Each row is a point on a tangle of strands that fork and nearly touch. The rows are in no order.
(in the rows, 128 means zero)
Two points are linked if the straight distance between their rows is under 123. Some points are linked to none.
k490: [108 116 189 108  95 143 126 135 121 171  67 124 116 116 106 129  94 186
 178 114  99 120 137 132 169]
k79: [ 69 165 165 131 147 135 121 103 114 200 104 147 166 143 193 166 162 135
 145 128 115 141  91 152  72]
k794: [162 202 138 147 181 132 112 113 165  83  88 135 126 109 136 120 170  85
 122 172 132 110 126 100 170]
k170: [ 89 106 118 132 168 146 129 108 129  65  82  99 123 158 117 120 134 123
  97 144 129 133 224  99 170]
k978: [141 130 138 163 171 141 150 141 117 139 128  93 154  82 141 157 117 146
 139  87 111 134  96 122  62]
k549: [113 109 119 137  94 157 117 145 165 101 117 143  56 156  70 101 146 104
 115 156 197  97 163 119 192]
k952: [ 58 103 162  92 151 111 102 123  97 146  91 156  67 173 160 133 151 123
 167 143 145 146 173 162 117]
k977: [ 81 119 128  97 131 118  97  93 119 178 150 189 174 147 165 129 166 121
  95 104 133 171 112 131  76]
k302: [107 158 145 144  87 166 102 185 135 215 155 108 140 140 139 130 131 105
 138 100 108  77  85 140  73]
k787: [133 140 121 100  68 134 142 179 158 144 119  86 134 174 119 137 101 166
 173 105  56 127 126 142 155]
k875: [ 99 122 107 173 203 163 112  88 101  99 127 115  97 135 154 195 155 105
 115 115 141 141 139 138  39]
k136: [166 174 137 100 103 148  66 132 164 160 134 109 129 120 110 134 137  83
 103 109 101  49 127 101 132]
k999: [128 119 118 119  90 176 136 183 165 112 114 137  65 178  69  85 138 137
 114 130 138  91 165  92 205]
k415: [149 137 150 140 159 136 132 112 121  83  76 102 115  97 112 127 117 127
 131 180 127  61 177  85 159]
k496: [ 91 145 137 103  96 117  96  98 127 174 168 228 169 105 146  84 179 122
  92 118 116 141  90 131 107]
k813: [134  81 111 146  74 100 112 139 110 138 169  78 130 150 112 139  79 119
 125 116 155  83 119 151  86]
k894: [115  77 109 138 110 160 159 117 127 104 135 159 152 154  73 131  92 166
  94 123 139 156 175  83 174]
k35: [179 116 113 133 157 118 106 100 126 124 141 121  85  89 143 153 141  93
  94 137 168  76  99 111  58]
k379: [104 133 129 127  53 142 152  44 132 129 135 181 154  46 127  91 119 152
 101 138 148 108  80 128 149]
k271: [125 161 106 100  96 161 152 172 172 134  80  85  99 174 110 132 133 173
 166 106  71 137 150 110 201]
k200: [118  98 110 147 138 172 147 122 140  68 110 132 127 159  74 109 116 128
  82 147 144 118 211  66 163]
k37: [167 106 198  72 111 125 128 113 121 162 102 130 122 109 105 116  84 159
 146 115 134  98 102 121 187]
k350: [152 155 114 112  56 144 121 154 149 189 140  73 152 131 124 124 111 106
 127  79  96  80  87 137 100]
k603: [ 98 142 172 113 107 155  88 141 123 182  82 131 129 123 119 142 105 167
 152 123  64 100 160 112 128]
k77: [120 120 125 124 159 116 142  83 140  90 151 203 176  98 120 109 153 130
  70 157 143 176 124  99 167]
k954: [ 86 125  78 110  81 132 122  93 159 161 131  84 182 147 133 157 147 104
  98  65 134 137 122 140  77]
k944: [123 129 109 178  65 157 164 150 153 140 118 104  96 109  96 138  93 124
 151 117 187 133  72 167 130]
k422: [156 121 100 126  94  76 131 101 114 147 141  63 150 123 154 128 116 115
 125 118 152  82  84 160  85]
k299: [ 76 145  81 153  86 164 147 108 168 146 116 107 152 117 128 165 155 112
 114  75 161 154  84 158  94]
k458: [166 131 116 146 148 129 160 155 127  63 139 114 147 156 117 102  90 138
 133 157  79 131 181  95 160]
k738: [104 139 144 117  92 123 133 119 139 157 114 178 140 155 133 122 146 168
 130 110 127 199 101 158 169]
k477: [121 122 145 103 114 119 113 140 112 154 141 181 163 149 116 121 115 189
 107 122  55 151 158  85 155]
k367: [155 116  78 132  87  95 131 125 141 127 170 108 165 128 140  94 137 104
 104  99 161 126  80 143 115]
k440: [145 129  72 123  97 126 164  85 131 135 147 164 212 111 141  85 134 164
  91 122  74 142 128  84 147]
k664: [171 111 146 105 104 101 161 135  97 135 155 127 154 131 126 114  84 153
 143 117 165 153  72 150 175]
k651: [104 100  85 147 154 137 116  84 121 132 147 117 106 159 170 195 153 110
  97 117 157 132 114 142  22]
k622: [115  97 116 129  80 111 109 171 117 134 146  74 108 157 101 138  79 130
 149 134 119 101 166 133 107]
k262: [176 138 103 135 104 135 166 161 165 123 143 141 154 142 112  90 116 135
 111 123 126 145  97  98 174]
k849: [160 152 154 134 125  90 106 135 113 157 153 163 155 117 155 103 125 139
 139 155 100 127 107 135 123]
k684: [101  96 149 160 160 137 159 140  85 149 125  93 169 124 139 159  88 161
 168  94 112 167 110 138  78]
k50: [ 87 140  99 154 154 142 130  66 153  77 128 134 158 121 122 166 138 113
  83 122 127 172 153 123 135]
k864: [170 145 108  96 131 162  77 140 168 140 147 120 159 105 104 130 159  70
  74  88 128  87 115  89 121]
k483: [106 171 132 165 152 114 123 102 126 151 110 130 134 129 194 162 162 125
 153 145 133 133  85 170  56]
k204: [114 123 144 158 194 115 169 132 105  78 109 127 124 118 131 101 116 145
 146 150 107 194 166 141 167]
k788: [ 69 134 109 163  90 157 142 151 134 123  98 104  85 133 118 121 117 147
 163 123 135 148 176 147 150]
k147: [156  77 122 123 169  92 121 120  96 100 170 122  83 146 138 136 104 112
 129 149 157 137 132 149 101]
k212: [129 129 109 181 177 116 105 157  89  64 158 125 100 114 121 105 124 107
 133 176 126 125 191 123 105]
k229: [135 107 103 170 107 147 164 177 132 114 136  65  76 127 102 128  89 120
 171 119 182 120 109 146 135]
k714: [116 149 145 172 163  95 162  93  92 106 103 132 152 114 154 146 110 150
 158 138 112 196 125 163 143]
k865: [ 90  96 121 100 171 127 115 129 112  71 108 102  83 137 127 118 140 105
 111 150 142 112 241 138 160]
k762: [127 123 141  83 132 123 124 197 129 115 148 127  94 177  96  94 140 165
 145 127  59 128 187 102 172]
k58: [117  84 144 150 127 146 111 169 101 130 162 169 106 118  90 103  97 137
 130 129 128 156 167 125 104]
k872: [155 140  83 177 144 148 171 124 129 100 132  76 163  79 120 139 118 112
 117  97 123 141  99 112 104]
k429: [107 112  85 143 137 110 116 105 131 136 149  85 153 161 143 179 136  98
 102  91 146 136 124 143  70]
k802: [175 136 116 136 119  78 118  75 136 126 116  83  96 111 163 157 131 106
 113 145 163  68  98 146  92]
k404: [167 161 154 108 120 108  83 162 136 148 163 174 133 121 129  97 152 122
 120 160  78 109 126 121 138]
k519: [ 75 103 136 111 120 119  94 109 114 147 157 200 134 166 145 134 148 123
 107 140 161 171 136 153  87]
k649: [ 81  92 129  85 189 124 113 132 100  95 107 113  51 145 157 130 155 102
 140 131 141 136 213 157 106]
k775: [127 101 130 141  77 153 159 128 123 124 133 184 130 125  83 108 102 177
 119 147 158 154 136 111 180]
k672: [ 76 150  94 172 156 169 109  85 127  95 126 134 134 104 136 199 158  95
  95 122 141 163 144 135  91]
k551: [150 173 116 114 111 150  47 130 146 149 140 118  89 113 124 158 149  64
 111 139 121  42 117 127  91]
k702: [178 135 130 116 175 105 109 156 143 101 151  94 145 123 127 134 120  96
 110 135  95  99 136 101 123]
k520: [101 136 113 188 114 161 167 128 158 134 115 102 101  99 117 166 132 109
 145  86 190 151  64 168  85]
k124: [151 120 102 107  70 114 145  96 117 157 140 179 188 129 122 109 112 215
 104 124  72 126 133  81 162]
k177: [152 140 139 127 157  75 134  65 127 114  88 100 190  73 164 150 125 136
 104 141 106 106 116  99 129]
k966: [147 158 150 139 107 152  71 159 127 143 152 158 102 107  82  94 138 124
 128 165  85  73 170  91 146]
k808: [147 101 190  78 133 106 135 104 109 161 106 153 119 116 135 135  96 144
 140 102 171 140  75 155 160]
k616: [162 103 122  86 170 141 105 106 172  94 122 133 103 142  92 154 130  82
  66 110 188 119 134  92 148]
k488: [176 130 101 142 101 125 144 191 140 112 160 119 145 158 107  93  95 139
 137 152 100 114 151 103 154]
k275: [149 115  88 103  99  97 173  83 115 138 132 140 211 108 148  68 135 145
 110 109 115 174  95 109 145]
k724: [158 136 134 115 130 136  82 126 132 167 164 136  91 108 141 147 143  70
 101 128 156  56  86 128  52]
k205: [133 150 171 134 146  74 127 101  63 125 122 155 105 108 180 138 126 145
 182 181 150 117  97 173 106]
k18: [137 120 103 125 130 152 130 125 181  87  92 121 101 157  81 129 129  90
  95 128 196 113 144 115 182]
k648: [156 129  84 145 100 127 149 137 139 122 176 155 162  96 108  89 135 110
  92 120 161 137  87 117 131]
k676: [140 163 105 132  46 143 141 159 154 182 120  94 151 131 129 123  94 148
 160 106  73 105 113 141 131]
k850: [147 118 166  98 148 120 123 213 116 123 156 133 116 138 103  95 127 142
 172 135  65 145 143 135 156]
k90: [103 118 134 168 156 129 104 162  92 120 149 144 120 118 124 124 125 132
 148 147 108 154 163 132  89]
k474: [123 135 147 115 159 134 130 178 136 113  89  81  44 105 137 136 161 102
 184 136 158  96 130 162 112]
k535: [ 85 115 134 158 131 126 154  76 118 102 135 197 140  99 120 129 130 140
 100 148 173 205 121 140 152]
k268: [113 144 106 104  90 148 123 196 148 133 129 134  75 182  92 109 152 183
 127 119  77 113 173  97 192]
k756: [139 137 136 147 184 112 147 122 113  74  91  94  83  86 146 122 141 119
 153 175 137  95 162 116 149]
k54: [154 108 137 139  90 124 163 103  91 120 132 162 136 121 116 105  85 172
 145 148 170 157 112 139 178]
k353: [127 146 182 146 158 122 126 157  96 156 126 139  66 123 167 134 145 122
 189 177 135  99  94 152  79]
k947: [147 124 154 103 122 137  99 138 123 119 114 118 108 113 102 106 112 131
 139 165  90  74 180  98 172]
k38: [151 125 114  88 121 124 124  98 161 163 128 155 116 106 150 122 164  75
 107  95 197 104  32 148  92]
k280: [116 117 153 107 127 122 139 105 147 125  84 148 140 161 124 140 125 159
 126 108 138 183 126 134 200]
k578: [ 89 152 181 125 122 146  98 132 114 189 103 138 156 123 145 152 128 142
 153 129  86 113 126 131  87]
k63: [102 152 147 142 132  95 150  89 112 140 121 156 157 146 176 136 140 152
 148 121 132 218  81 178 140]
k144: [ 78 124 161  90 127 100  89 103 104 161 132 192 101 187 172 145 151 130
 144 151 160 159 134 165 113]
k661: [122  89 152 145 142 141 148 172 113 115 116  95  32 108 114 125 123 126
 179 122 180 100 124 153 115]
k832: [147 143 157 137 119  77 133 109  73 147 151 146 160 120 177 119 109 145
 168 159 121 126  92 166 118]
k542: [119 190 122 136 103 159 110 188 147 176 143 124 154 136 151 126 169 107
 145  96  75 134  97 145  82]
k431: [146 112  70 161 125 117 183  96 130 105 136  52 181 104 134 140 102 135
 113  74 136 136 105 128 107]
k515: [132  82 118 124 121 120 101 137 114 118 161 164 156 144  95 111 108 142
  93 141 111 138 183  92 138]
k786: [130 180 127 135 155 157  98 173 143 140 133 149 138 127 144 150 172  90
 135 115 106 159 108 127  92]
k521: [131 165 167 121 195 118 127 141 118 160 115 125  96 131 192 158 174 112
 181 168 119 121  86 151  59]
k141: [118 147 130 127 192 126 148  78 160  71 119 175 170 138 126 124 144 133
  78 131 126 186 148  96 169]
k245: [136 115 131 125 174 113 181 148 117  80 123 103 133 169 125  93 102 150
 158 144  98 177 163 135 197]
k103: [144 108 156  70 156  78 132 168 116 112 150  97 105 158 108 114 114 122
 192 150  93 102 146 154 156]
k543: [179 110 141  82 148 137  97 118 168 127 126 142 135 103 101 127 136  83
  68 106 157  99 118  79 142]
k598: [148 111  99 126 145  97 198  73 123 112 114  87 218 106 148 123 106 140
 111  91 124 163  95 124 155]
k741: [143 114 147 101 200 121 138 143 128  81  90  63  59  97 134 148 142 112
 161 156 139  87 154 138 131]

Follow the links from the first point to the second, and from the first to the third. Name the last point that the two ways share.
k212 / k603 / k977: k894
k978 / k977 / k54: k894
k18 / k648 / k622: k422
k864 / k302 / k103: k268
k103 / k551 / k542: k268
k275 / k212 / k37: k515

A fork is a point with three links. Follow the links from the first point to the second and name the forks in between, in order.
k775 / k684: k894 k515
k802 / k245: k422
k90 / k37: k515 k894
k144 / k603: k894
k813 / k271: k422 k268
k676 / k136: k268
k894 / k978: k515

A fork is a point with three links, a tip a point with one. Leave the first point through the second and follow the links. Name the first fork or tip that comes.
k603 / k490: k894
k543 / k864: k422
k170 / k865: k496
k684 / k978: k515
k542 / k302: k268
k741 / k474: k535
k422 / k367: k280
k440 / k275: k684
